Points, in no order, along strands that fork and pass close to each other.
Two points are linked if the straight distance between their rows is under 83.2. Some points are linked to none.
<427>: [ 24,   1,  18,  17,   4,  14, -12,   9,   9,  17, -16,   6,  31, -28,  33,
   1,  29,   5,  12,  34, -22,   1,  22,  27,   4, -26,  -1,   6,  37,  10,
  33,   9,  19]
<772>: [  3,   3,  -8,  -8,  -3,  25,   1,  -2,   9,  -7,  35,  15, -12, -12, -14,
 -65,   5,  13, -14,  44,  21,  11, -24, -15,  27,  -8, -29, -14,  14, -35,
 -34, -10,  27]
<884>: [-42,  32,   1,  -6,  -9,   4,  -7,  32,   5, -40,  24,   8, -21, -11,  24,
  13,   5, -17,  -6, -60,  18, -22,  -7,  -7, -20,  12,  12,   0, -11, -28,
  18,  22, -15]
<67>: [ 30,  22,  19,   0,  52,   4, -11,  14,  11,  -7,   8,  11,  12,  17,  50,
  25,  47, -23, -26,  34,  -3,   9, -26,  15, -16,  -5, -14, -11,  26,   1,
  63,  16,  12]
<5>: [ 13, -11, -26,  13,  17,  -9,   9, -18, -27,  -9, -41, -21,  -7,   5,  -3,
  31,   6, -18,  -4,   0,  -4,  11, -18,  25, -15,  21,  -1, -11,   1,  30,
  17, -24,   0]
<68>: [  4,  22, -21,  -1,   8,  10,  -2, -11, -14, -37, -12,  -3, -19,   2,  19,
  14,  28, -25, -26,  -3,  29,   1, -44,  11, -25,  30,  -2, -16,  -5,   1,
  15, -15,  10]
<488>: [  0,  13,  47, -33,   8,  21, -16,  17,  28,  20,  28,  24,  24, -16,  28,
 -24,  10,  16,   0,  18, -13, -11,   5, -19,   5, -35, -12,  16,  16, -39,
  10,  36,  -2]
<719>: [  0,   4,  26,   4,  11, -17,  -1,   8,   6,  10, -10,  -3,  14,  26,  13,
  42,  -3, -15,  15, -43, -15,  -5,   9,   0, -21, -12,  17,   7, -26,  17,
  26,  18, -31]
<619>: [ 29,  14,  11, -36,   9,  12,  -1,  -8, -32, -18, -40, -13, -18, -26,  40,
  24,   7, -17, -35,   7,  21,   4, -55,  38, -25,  -7,  -2,  20,  -2,   0,
  -8, -16,  -9]
<423>: [-16,   9, -31,  -9, -41,  26,  -1,  -7, -28, -38,  -4,  -3, -36, -29,   0,
  -4, -24,   8, -22, -10,  35,   3, -24,  16,   9,  12,  -3,  -3, -31, -23,
 -61, -27,   8]
<20>: [-17, -20, -21,  31, -20, -30,   7,   6,  -2,   8,  -7, -13,  10,   7, -39,
  14, -38,   3,  31, -37, -20,  -9,  65,  -1,  11,   9,  28,   4,   6,  30,
   4,   5,  -4]
<1189>: [ 43,   0,  29,  14,  13,  -5,   8, -27,  12,  46,  -8,  11,  12,  29,  23,
   7,  45,  12, -10,  60,   9,  26, -23,  -2, -12,   0,   0,  -1,   3,  38,
   1, -13,   5]
<1113>: [-30,  -3, -43,  34, -21, -34,  14,  -4, -11, -18,   1, -12, -19,  22, -31,
  28, -21,  -8,   6, -55,   4,  -5,  31,  -4,   2,  44,  32,  -8, -25,  32,
  -8, -12,  -8]
<53>: [-15, -14, -15, -30, -16,  33,  -5,   7, -11, -12,  -6,   2,   2, -58, -11,
 -34, -41,  19,   1,  15, -13, -19,  15,   3,  23, -14, -23,   8,  16, -42,
 -28,   0,  14]
<1143>: [-14, -10,   2,   7, -21, -11,  -2,   6,  14,  16,  25,   4,   1,   2, -31,
 -29, -21,  18,  14,  -9,  -6,  -2,  30, -25,  20,  -1,   7,   8,  -1,  -5,
 -16,   9,  -2]
<223>: [-22, -16, -26,  23, -17, -37,  14,  -2,  -3,   5,   3, -13,  -9,  34, -41,
  22, -33,  -3,  15, -46, -11,  -3,  43, -13,   9,  23,  26,   0, -19,  31,
  -2,   0, -15]
<1192>: [-17, -23, -28,  -9,  23, -13,   6,  18, -15, -13, -21, -23,   2,  14, -30,
  29, -44, -29,  14, -29, -30, -11,  21,   7,   6,  -1,  -9, -11,  -4,   3,
  26,   2, -14]
<700>: [-22,   2,  -2, -30, -18,  27, -10,  17,  -6, -17,  -4,   7,  -2, -55,  10,
 -11, -32,  10,   2, -15, -10, -25,  15,   6,   3, -15, -10,  15,   7, -40,
 -12,  16,  -1]
<13>: [  0,  -7,  -1,   8,  36,   2, -12,  39,   4,  -8, -22,  -6,  34, -19,   9,
  26, -15, -20,  29, -12, -40, -15,  38,  19,  -1, -19,  -3, -10,  29,  -2,
  58,  23,  -4]
<559>: [-19, -14, -16,  16,  -1, -18,   2,  19,  19,   7,  28,  -6,  11,   9, -43,
 -30, -16,   6,  19,  -3, -12,  -6,  39, -37,  26,  11,   5,  -4,  27,  -5,
  18,  15,   9]
<80>: [ -4,  28,  52, -28,   7,  -9,  -9,  11,  18,   7,  17,  14,  -1,  27,  37,
  26,  20, -12,  -7, -36,  15, -14, -22, -13, -27, -17,  13,  16, -30, -12,
  16,  31, -33]
<744>: [ -6,  14,  11, -56,  -3,  35, -10,   1,  -1, -22,  21,  10, -20, -22,  15,
 -29,   2,   0, -29,  19,  22, -12, -41,  -4,   5, -16, -25,   7,  -2, -51,
 -27,   0,   9]
<1018>: [  7, -10,   6, -37,   9,   2,   4,  -6, -17,   3, -21, -17,  -8,   4,   4,
  20, -16, -12, -12,  -5,  -5,  -1, -27,  11,  -2, -16, -11,  16, -15,  -3,
  -7,  -7, -13]
<578>: [ -6, -13, -43,  52,  -5, -23,   8, -14,  -1, -11,  -8, -11,   0,   9, -40,
  -4,   6,  -2,  19,  -3,   1,   3,  33,  -1,   9,  37,  12, -23,  19,  32,
   7, -17,  19]
<1037>: [-17,  19,   9,  42, -23, -33,  -1,  -4,  16,  10,  19,  10,  -4,  23,   1,
  17,  13,   7,  15, -54,   9,  -1,  22, -12, -14,  25,  45,   7, -32,  35,
  -4,   7, -20]
<767>: [ 21,  -6,  23, -29,  28,  -7,   4,  -4,  -2,  19, -14,  -9,   9,  31,  11,
  28,   4, -14, -10,   9,  -8,   6, -30,   0,  -8, -20, -12,   8, -12,   6,
  15,   5, -17]
<1006>: [  9, -23,  19, -11, -15,  -7,   6, -11,   0,  33, -14,  -9,  18,  13, -13,
   9, -21,  13,  16,  -1, -24,   2,  23,  -4,   7, -24,   2,  17, -12,  14,
 -16,   1, -15]
<943>: [ 42,   8,   4, -10,  15,   5,   3, -24, -27,   3, -45,  -7, -16, -13,  34,
  18,  23,  -9, -33,  33,  23,  18, -53,  34, -30,   8,   4,   8,   8,  23,
  -1, -28,  -2]
<155>: [ 21,  10,  42,  11,  -9,   5,  -8,  -3,  27,  32,  25,  21,  19,  -1,  15,
 -33,  27,  22,   9,  27,   5,   7,   6,  -9,  10, -21,   4,   9,   2,   2,
 -13,   8,   2]
<497>: [ 33,   1,  18,  25,  11, -22,   4, -33,   5,  32, -30,  -5,  10,  30,  24,
  38,  32,   1,   7,   7,   5,  17, -12,   9, -34,  23,  29,  -3, -19,  61,
  15, -15, -12]
<683>: [  9,  13, -34,  20,   2,  16,   6, -21,   1, -17,  21,  14, -19,  14, -16,
 -38,  32,  -4, -21,  45,  36,  20, -40, -16,   2,  28, -21, -37,  15, -10,
 -11, -26,  35]
<347>: [ 16,  30,  29,  27, -27,   2, -15, -12,   7,  10,   4,  24,  -6, -27,  37,
  -4,  29,  11,   6, -12,  26,   1,  -1,  25, -16,   1,  33,  16, -26,  23,
 -26,  -4,  -5]
<569>: [-22,  -8,  28, -72,  -4,  11,   3,  -3,  -9,  -3,  12,  -2, -22,   5,   5,
   6, -34,   9, -21, -16,   1, -17, -25, -10,   1, -19, -12,  23, -33, -40,
 -36,  10, -26]
<802>: [ 41, -10,  59,  -9, -10,  -4,  10, -25,  20,  48,  -3,   3,  31,  37,  12,
  12,  22,  18,   3,  27,  -1,  15,  -2, -19,  -7, -31,   8,  16, -24,  23,
 -26,   0, -21]
<87>: [ 18,  20,  14,  39, -11, -12,  -8, -25,   7,  16, -12,  12,   0,  -2,  28,
  16,  37,   6,   9,  -9,  16,   7,   0,  19, -28,  24,  36,   4, -22,  48,
  -2, -13,  -3]
<894>: [-26,  17,  15, -40,  12,   3,  -7,  21,  23, -14,  40,   9, -15,  19,   4,
 -10,   5, -10, -12, -26,   7, -16, -25, -34,  -7,  -4, -11,   0,  -5, -38,
  21,  30,  -9]
<215>: [ 12,   9,  -1,  10, -20,  22, -13,   0, -22, -14, -34,  -2,   2, -63,  31,
   7,   5,  -2,   3,  -4,  -2,  -5,   7,  47,  -8, -12,   9,  17,  12,   3,
  -4, -10,  11]
<285>: [-24, -14,   6, -27, -38,   1,   1,  -5, -16,   5,   9,   3, -21, -19, -15,
   1, -55,  30,  -1, -23,  -8,  -7,  25,   2,  16,  -9,  10,  20, -32, -19,
 -61,  -1, -19]
<1171>: [  5, -16,   2,   8,  25,   1,   9,   9,  19,  26,   5,  -2,  26,  18,  -4,
  -5,  17,   3,   5,  47, -30,  12,  12,  -9,  21, -21, -25,  -5,  38,   2,
  32,   9,  19]
<1159>: [  9,  -1, -16,  26, -10,  13,   1,  -4,   6,  -1,  16,  11,  -2, -21, -14,
 -50,  14,  11,   2,  37,  12,  10,   2,   0,  23,  -1, -14, -14,  21,  -6,
 -17, -16,  28]
<1181>: [  8, -14, -30,  16,  -9, -12,  12, -30, -29,   1, -41, -18, -19,  -3, -11,
  27, -10,  -5,  -4,  -5,   3,  11, -11,  25, -11,  22,  10,   1, -18,  38,
 -20, -34,  -2]
<470>: [ 10,   6,  44, -47,  11,  26, -13,  11,   2,  12,  -7,   9,  18, -33,  40,
   0,  -1,   5,  -4,  13, -15, -14,  -7,  12,  -4, -42, -15,  23,  10, -33,
   6,  24,  -7]
<1157>: [ 15,  23,  36,  14, -30,  11, -12, -10,   0,   6,  13,  26, -10, -36,  32,
 -21,  10,  21,   1,  -3,  27,   2,  -6,  27,  -2,  -9,  20,  18, -29,   2,
 -53,  -6,  -5]
<1182>: [-14,  31,   4,  -8,   2,  16, -15,  20,  -1, -38,   5,   6, -10, -22,  36,
   9,  21, -25, -11, -34,  14, -17, -17,  14, -21,   4,   3,  -3,   1, -21,
  29,  13,   1]
<389>: [ -8,  -7, -47,  13, -34,   6,  10, -21, -24, -20,  -6,  -8, -34,  -6, -31,
  -8, -24,   7, -14,  -3,  25,  10, -12,   7,  14,  25,  -1, -12, -26,   2,
 -55, -36,  12]
<299>: [-22,   5,  21,   2,  -5, -35,   4,   8,  24,  17,  29,   2,   2,  57, -18,
  18,  -5,  -2,  12, -57,  -5,  -5,  16, -43,  -9,   5,  25,   7, -31,   7,
  18,  29, -35]
<787>: [-32,   3,  -3,  -8, -23,  11, -11,  27, -10,  -9, -13,  12,   6, -65,  14,
   9, -42,  14,  19, -43, -19, -32,  48,  12,  -7, -13,  11,  20,   7, -25,
  -5,  28,  -9]
<537>: [  0, -17,  11,   9, -17, -15,   6,  -5,  21,  34,  32,   6,   7,  26, -37,
 -38, -12,  24,  14,  14,  -5,  12,  21, -32,  27,  -7,   1,   6,  -7,   5,
 -27,   1,  -4]
<948>: [  8, -34,   2, -20,  16, -25,  23, -18,   7,  41,   3, -15,   8,  69, -36,
   9, -12,  -1,  -2,  19, -20,  16,  -6, -29,  11, -12, -20,  -1, -13,  19,
   1,  -7, -10]
<61>: [ -6,  10,  21,  17, -16, -33,   4, -15,  22,  25,  22,   7,  -3,  49,  -9,
  14,  13,   6,   8, -39,  11,   3,   6, -30, -12,  17,  30,   5, -40,  29,
  -5,   7, -26]
<1103>: [-29,  11,  20, -40,   0, -10,  -1,  12,  24,   0,  51,   8, -23,  36, -13,
 -14,  -4,   2, -12, -33,  13, -11, -19, -48,   0,   1,  -4,  10, -25, -33,
  -5,  27, -24]
<851>: [-11, -25, -18, -40,  24,   6,  11,  10,   3,   5,   6, -12,   3,  15, -26,
 -13, -24,  -7,  -7,  21, -28,  -2,  -5, -21,  19, -18, -36,  -6,  18, -26,
  12,   7,  10]
<310>: [ -2,   0, -22,  60, -13, -19,   0,  -4,  12,  -1,  16,   3,   3,   0, -29,
 -27,  14,  10,  21,   0,  11,   7,  30,  -7,  15,  28,  20, -15,  15,  26,
   0, -11,  19]
<774>: [ -5, -24, -18, -48,  21,  11,   9,   5, -17,  -4, -17, -20,  -6,   5, -17,
   4, -31, -14, -12,  12, -21,  -4, -22,  -1,  10, -21, -35,   0,   3, -25,
   3,  -4,  -1]
<913>: [-31,  15, -32,  32,  -3,  -6,  -7,  25,  15, -44,  40,  -5,  -1,   5, -33,
 -32,   8, -10,   6, -24,  18,  -7,  17, -39,   8,  41,  14, -21,  29, -21,
  24,  14,  20]
<630>: [ 15,   8,   7,  32,  -3,  20, -15,  14,  16,   9,   5,  15,  26, -41,  20,
 -29,  32,  11,  11,  39, -11,   2,  29,  19,  16, -15,  -4,  -2,  49,  -2,
  25,   6,  31]
<545>: [  9,  11,  24, -31,   1,  26,  -7,  -4,   9,  -1,  30,  20, -10, -17,  13,
 -47,  14,  13, -23,  38,  21,   0, -32,  -1,  13, -18, -21,   5,  -1, -39,
 -36,  -3,  11]
<1184>: [-28, -10,  -2,  -5, -35,  -8,   0,   6,   0,  10,  17,   5, -10, -13, -24,
 -11, -47,  24,  11, -30,  -9, -11,  40, -14,  16,  -1,  13,  18, -17, -13,
 -35,  12, -14]
<907>: [-28,   7,  -7,  16,  10,  -7, -10,  36,  16, -16,  14,   2,  13, -17,  -7,
  -4, -10,  -7,  21, -39, -14, -23,  41, -15,  -1,   8,  14,  -5,  28, -15,
  45,  35,   2]
<1128>: [ 20, -15,  -5,   4, -21, -11,   9, -37, -24,  23, -31,  -9, -19,   1,  -5,
  19, -11,  12,  -4,   2,  11,  15, -14,  21,  -7,   9,  15,  15, -36,  40,
 -47, -33, -13]
<473>: [  2,   3, -46,  46,  36, -14,   2, -18,  -8, -37, -17, -16,   4,  23,  -7,
  20,  32, -23,   5,   3,   0,   8,   3,   8, -17,  53,  -2, -44,  27,  21,
  41, -13,  18]
<253>: [  0,  37,  42,  -3,  15, -12, -13,   8,  30,   3,  32,  20,   0,  31,  35,
  12,  47, -11,  -9, -25,  17,  -8, -19, -16, -23,   2,  16,   1, -12,  -1,
  37,  30, -14]
<696>: [-24,   4, -50, -14, -22,  34,  -4,   8, -24, -51, -18, -11, -10, -29, -14,
  -6, -28, -11,  -9,  -7,  12, -10,  -9,   7,   5,   5, -16, -12,  11, -35,
  -9, -10,  26]
<243>: [ 25,  -2,  34,  -2, -21,   6,   1, -27,  -7,  22,   1,  15,  -8, -16,  13,
 -23,  -1,  30,  -3,  24,  23,  12, -14,  23,   9, -14,   7,  17, -32,   7,
 -68, -20,  -7]
<1187>: [ 29,  -2,   6,  38,   0,  -5,   2, -24,  12,  31,   1,  14,   5,   7,   5,
 -20,  39,  16,   6,  48,   8,  22,  -3,   8,   2,   7,   0, -11,   9,  34,
  -6, -19,  16]
<260>: [ 21, -14,  16, -14,  26,   4,   8,  -2,   7,  30,  -8,  -4,  21,  19,   7,
   9,  15,   0,  -7,  45, -20,  14, -13,  -2,   8, -27, -26,   6,  19,   4,
  19,   3,   8]
<726>: [-20, -26, -35, -16,   8,  -1,  11,  11,   5,  -3,  13, -12,   0,  13, -48,
 -25, -28,  -3,   3,  10, -18,  -6,  17, -29,  27,   0, -24, -12,  24, -18,
   8,   4,  16]
<65>: [-12,   9,  27, -22,   5, -17,   2,   5,   1,   6,  -1,  -2,  -8,  32,  16,
  40,  -5, -15,  -4, -50,   4,  -9, -17,  -4, -23,  -5,  13,  14, -43,   5,
   6,  13, -39]
<412>: [-16,  22, -21,  51, -22,   1, -13,  15,   0, -31,   3,   5,   5, -42,   3,
  -7,  10,  -2,  18, -32,   8, -12,  39,  15,  -1,  19,  29,  -6,  21,   5,
  11,   2,  20]
<818>: [  2,  13, -39,  22,  24,  -5,   5, -24, -11, -36, -11, -12, -15,  26,   3,
  17,  33, -25, -13,   2,  20,   9, -31,   1, -29,  55,   0, -39,   2,  15,
  26, -22,  14]
<735>: [ 30,  -2,  20,   0,  -2,  13,  -8,  -5, -10,  14, -33,  -2,  18, -32,  32,
  12,  15,   2,   5,  20, -12,   4,   2,  38,  -5, -25,   2,  18,  17,  14,
  11,  -4,   5]
<911>: [ 32, -14,  14,  29,  21, -26,   9, -18,   5,  26, -32, -14,  26,  44,   7,
  48,  20,  -3,  20,   2, -17,  19,   8,   4, -23,   8,  17,  -8, -12,  57,
  32,  -5, -16]
<525>: [ -9,  -2, -24, -14,  12,  21,  -6,  26, -30, -38, -43, -19,   3, -43,  14,
  28, -31, -30,   3, -25, -18, -14,   1,  36,  -9, -10, -10,  -1,  11, -15,
  24,   1,  -1]
<3>: [-41,  16, -29,  37, -17, -26,   3,  20,  -5, -32,  11,  -4, -15,   3,  -4,
  30,  -5, -12,   9, -75,   5, -14,  30,  -1, -11,  38,  37,  -8, -15,  13,
   8,   6, -12]
<899>: [-29,   2,  -3,  10, -17,  -6,  -8,  28,   3,  -3,  -2,   6,  10, -35,  -1,
   7, -30,   5,  26, -45, -19, -25,  52,   0,  -3,  -4,  21,  13,  12, -10,
  12,  26,  -8]
<197>: [-15,  14,  30, -28,  15,   5, -12,  25,  34,  12,  43,  17,  13,   8,   6,
 -24,   7,   7,   1,  -6, -10, -11,   0, -41,   4, -19,  -8,   9,  14, -39,
  26,  43,  -7]
<978>: [-11, -14, -25, -10,  21,  -2,   1,  27, -32, -23, -40, -24,   0, -14,  -6,
  44, -46, -32,  10, -36, -27, -11,  10,  30,  -8,  -8,  -5,  -5,  -8,   3,
  23,  -4, -21]
<587>: [ -6,  20,  -1, -25,  22,   6,  -4,  12,  -6, -32,   1,  -3, -16,   6,  22,
  20,  15, -31, -19, -22,  16,  -8, -40,   7, -20,   6,  -8,  -7, -12, -13,
  26,   4,  -6]
<974>: [ -9,  -3, -41,  45,  10, -14,   2,  -6,  -9, -31, -17, -16,   4,   1, -17,
  16,  12, -18,  15, -20,  -3,  -4,  24,  14,  -4,  37,  12, -24,  17,  24,
  27, -12,  17]
<1063>: [  7,  -2, -13,  30,  -2,  17,  -5,  11,  11,   2,  11,  10,  16, -33,  -6,
 -46,  21,  11,   9,  47,  -7,   6,  21,   5,  25,  -9, -15, -12,  49,  -8,
   9,  -3,  37]
<556>: [ 11, -17,  38, -52,   9,  27,  -3,   1,   0,  27, -10,   3,  28, -22,  18,
  -9, -18,  22,  -1,  40, -31,  -6,   3,   2,  12, -45, -27,  24,  16, -31,
 -12,  13,  -3]
<182>: [ 24, -12,  11,  51, -26,   0,   0,  -6,   8,  27,   2,  16,  15, -27,  -4,
 -48,   3,  32,  31,  31,   4,  17,  33,  17,  24, -12,   6,   2,   8,  26,
 -35, -13,  13]
<270>: [-30,  17, -39, -29,  -3,  34,  -3,  20, -19, -65,  -4, -11, -15,  -6,   4,
   4, -15, -28, -18, -21,  20, -14, -37,  -1,  -9,   7, -23, -18,   3, -44,
  15,   1,  12]
<17>: [ -1,   8,  -5, -16,  -9,  27, -12,  13, -30, -29, -40,  -9,   0, -65,  34,
  16, -14, -14,  -4, -17,  -8, -13,  -4,  45, -11, -16,  -2,  15,   9, -15,
   6,   0,   3]
<1169>: [ 16,  -2,  19,  28,  25, -21,  -2,   3,   9,  10, -21,  -8,  30,  30,  11,
  45,  16, -13,  24, -17, -23,   5,  19,   9, -16,  -2,  19,  -7,  -4,  37,
  45,  12, -19]
<220>: [ -3, -10,  15,   3, -35,  14, -11,   2,  -9,  12, -12,  11,  12, -61,   5,
 -16, -33,  32,  24,  -1, -18, -11,  43,  23,  10, -24,  11,  23,   0,  -8,
 -40,   1,  -1]
<43>: [-17,  16, -34,  32,  -8,  -4,  -2,   2,  15, -32,  39,   2, -13,  17, -32,
 -40,  21,  -5,  -4,  -2,  30,   4,  -8, -34,  10,  41,   3, -28,  11, -10,
   5,  -4,  22]
<971>: [ 18, -25, -19,  -5,  54, -12,  19,  -5, -14,  13, -24, -20,   4,  39, -15,
  32,   3, -23, -11,  36, -23,  23, -29,   3,  -2,  -1, -31, -19,  15,  18,
  32, -13,  -2]
<876>: [-47,  24,  -7,  19, -11, -14,  -5,  38,  -3, -31,  10,   5, -11, -14,  19,
  33,  -8, -15,  10, -81,  -1, -26,  27,   1, -23,  14,  30,   1, -11, -11,
  22,  26, -24]
<509>: [ 17,  -5,   0,  61, -13, -14,   0,  -8,  17,  25,   8,  12,  14,  -2, -14,
 -33,  24,  21,  28,  27,   6,  17,  31,   0,  17,   9,  13,  -8,  14,  37,
  -7, -12,  15]
<972>: [-32,   1, -21,   4,   5,  -8,  -4,  31,  17, -22,  29,  -3,   1,   3, -29,
 -17, -14,  -8,  11, -32,  -4, -16,  26, -35,  10,  19,   5,  -9,  23, -23,
  31,  26,   6]
<752>: [ 10, -37, -15, -15,  37, -20,  24,  -8,  -6,  29, -14, -21,   7,  57, -32,
  20, -12, -14,  -4,  29, -29,  19, -14, -14,  11, -11, -33, -10,   4,  16,
  18, -10,  -5]
<1084>: [-11,   2, -53,  17, -29,  30,  -4,   0, -20, -41, -15,  -6,  -4, -38, -22,
 -26, -16,  -3,   3,  11,  16,  -3,   5,  11,  15,   8,  -9, -19,  24, -23,
 -17, -19,  38]
<803>: [ -1, -21,   9, -42,  -1,  26,  -1,   1,  -5,  15,  -6,   0,  12, -34,  -3,
 -27, -26,  22,   0,  37, -26,  -8,   8,   4,  23, -32, -28,  16,  17, -32,
 -22,   1,   8]
<659>: [ 28, -13,  24,   0, -27,  -2,   5, -36, -20,  29, -22,   1,  -6, -11,   6,
   2,  -8,  27,   1,  17,  13,  16,  -9,  26,  -1,  -9,  16,  24, -38,  31,
 -68, -31, -16]
<1015>: [ 16, -12,  21,  18, -24,  11,  -5,  -4,   3,  23,   0,  13,  15, -41,   2,
 -43, -11,  36,  25,  31,  -5,   6,  30,  18,  23, -26,   1,  14,   7,   3,
 -43,  -9,   8]
<426>: [-21,  -2,  13, -72,  -1,  28,  -4,   4,  -1, -15,  21,   4, -19, -15,  -1,
 -20, -26,  12, -23,   6,   2, -19, -26, -15,   9, -18, -26,  13, -10, -56,
 -30,   9,  -4]
<246>: [-15, -16,  25, -49, -23,   0,   5,  -9, -20,  11,  -6,  -7, -13,   0,  -2,
  20, -48,  19,  -6, -22, -11,  -8,   4,   2,   3, -19,   4,  29, -40, -17,
 -47,   2, -32]
<991>: [  1, -28,  -9, -21, -22,  13,   6, -19, -20,   8,  -3,  -6, -17, -20, -27,
 -28, -39,  25,  -4,  26,  -3,   4,   3,  10,  30, -14, -17,   7, -11, -16,
 -60, -26,   3]
<733>: [  7, -24,  11,  -2, -11, -24,  18, -21,  18,  46,  24,   0,   4,  59, -43,
 -21,  -5,  21,   5,  20,  -5,  18,   6, -39,  22,  -4,  -6,   2, -20,  19,
 -30,  -8, -11]
<577>: [ -2, -13, -48,  26, -34,  14,   5, -15, -25, -22, -17,  -6, -20, -28, -31,
 -22, -25,   8,   3,  12,  16,   9,   8,  17,  21,  11,  -3, -14,   0,  -1,
 -46, -33,  25]
<633>: [ 44,   7,  53, -11,   4,  -5,   4, -26,  18,  43,   3,  17,  15,  32,  31,
   4,  40,  12, -15,  45,  22,  16, -28,  -9, -13, -15,   6,  12, -19,  23,
 -22,  -6,  -9]
<77>: [ 26, -17, -29,   1,  48,  -7,  16, -11, -32,  -7, -46, -26,  -7,  18,  -7,
  36,   5, -27, -17,  29, -12,  26, -41,  17, -15,  14, -23, -21,  18,  21,
  29, -24,  -3]
<602>: [ 46,  11,   6,  -6,  37,  -5,   7, -22, -14,  10, -33,  -3, -13,  12,  40,
  26,  35, -14, -36,  47,  18,  23, -56,  19, -35,  19,  -1,  -9,  16,  26,
  22, -21,   2]
<368>: [-21,  -1,  18, -25,   5, -25,   6,   8,  23,  14,  35,   0,  -6,  58, -22,
   7, -10,  -5,   0, -39,  -4,  -7,  -1, -47,  -1,  -2,   3,   4, -28, -11,
  14,  27, -29]
<510>: [-12,   7, -25, -28,  24,  11,   3,  12,  -2, -37,   8, -11, -11,  16,  -6,
   0,   5, -29, -19,  -3,   4,  -7, -34, -11,  -2,   6, -27, -20,   8, -27,
  27,   3,  13]
<507>: [ 40,  13,  21, -23,  46,   4,  -1,   1,  -3,   8, -10,   5,   2,  16,  41,
  24,  35, -20, -39,  49,   7,  17, -50,  12, -18, -11, -17,   1,  20,   4,
  35,   1,   5]
<1167>: [ -4,  10, -35,  27,  -7,  -1,   6, -16,  10, -19,  34,   7, -22,  22, -30,
 -43,  21,   0, -12,  19,  39,  15, -26, -29,   8,  38,  -7, -35,  -2,  -3,
 -14, -20,  23]
<1156>: [ 19,  34,  34,   1,  27,  -5, -18,   5,  24,  -4,  22,  20,   8,  23,  50,
  15,  55, -18, -17,   0,  14,  -3, -23,   1, -25,   7,   9,  -6,   3,   5,
  51,  22,   0]
<457>: [  3, -12,  -6,  35,  23, -10,  13,   3,  27,  27,  19,   2,  22,  32, -20,
 -17,  35,   9,   4,  60, -19,  21,  16, -20,  21,  -2, -22, -14,  45,  16,
  30,   1,  27]

A fork is a point with three links, a tip a point with one. Leave the first point through the second and follow the links. Name the first fork or tip that comes.
<894>; <1103> -> <1037>
<525>; <17> -> <1143>
<243>; <1157> -> <619>
<470>; <556> -> <972>
<726>; <851> -> <457>
<772>; <1159> -> <1192>
<20>; <223> -> <587>

A fork is a point with three links. Follow the links from the first point to the second and name the forks in between, in order.
<1018>; <772> -> <559> > <1143>
<426>; <1128> -> <1143>
<488>; <744> -> <972> > <559> > <1143>
<633>; <577> -> <509> > <587>
<971>; <1167> -> <1143> > <559> > <972>
<1113>; <473> -> <587>
<802>; <310> -> <509>

Follow the links from the first point to the second, and from the first to the third. Name the last point that the two ways share.
<1159>; <948>; <726> -> <1143>
<556>; <772>; <948> -> <1143>
<457>; <43>; <285> -> <559>
<876>; <423>; <1187> -> <587>
<368>; <774>; <683> -> <972>
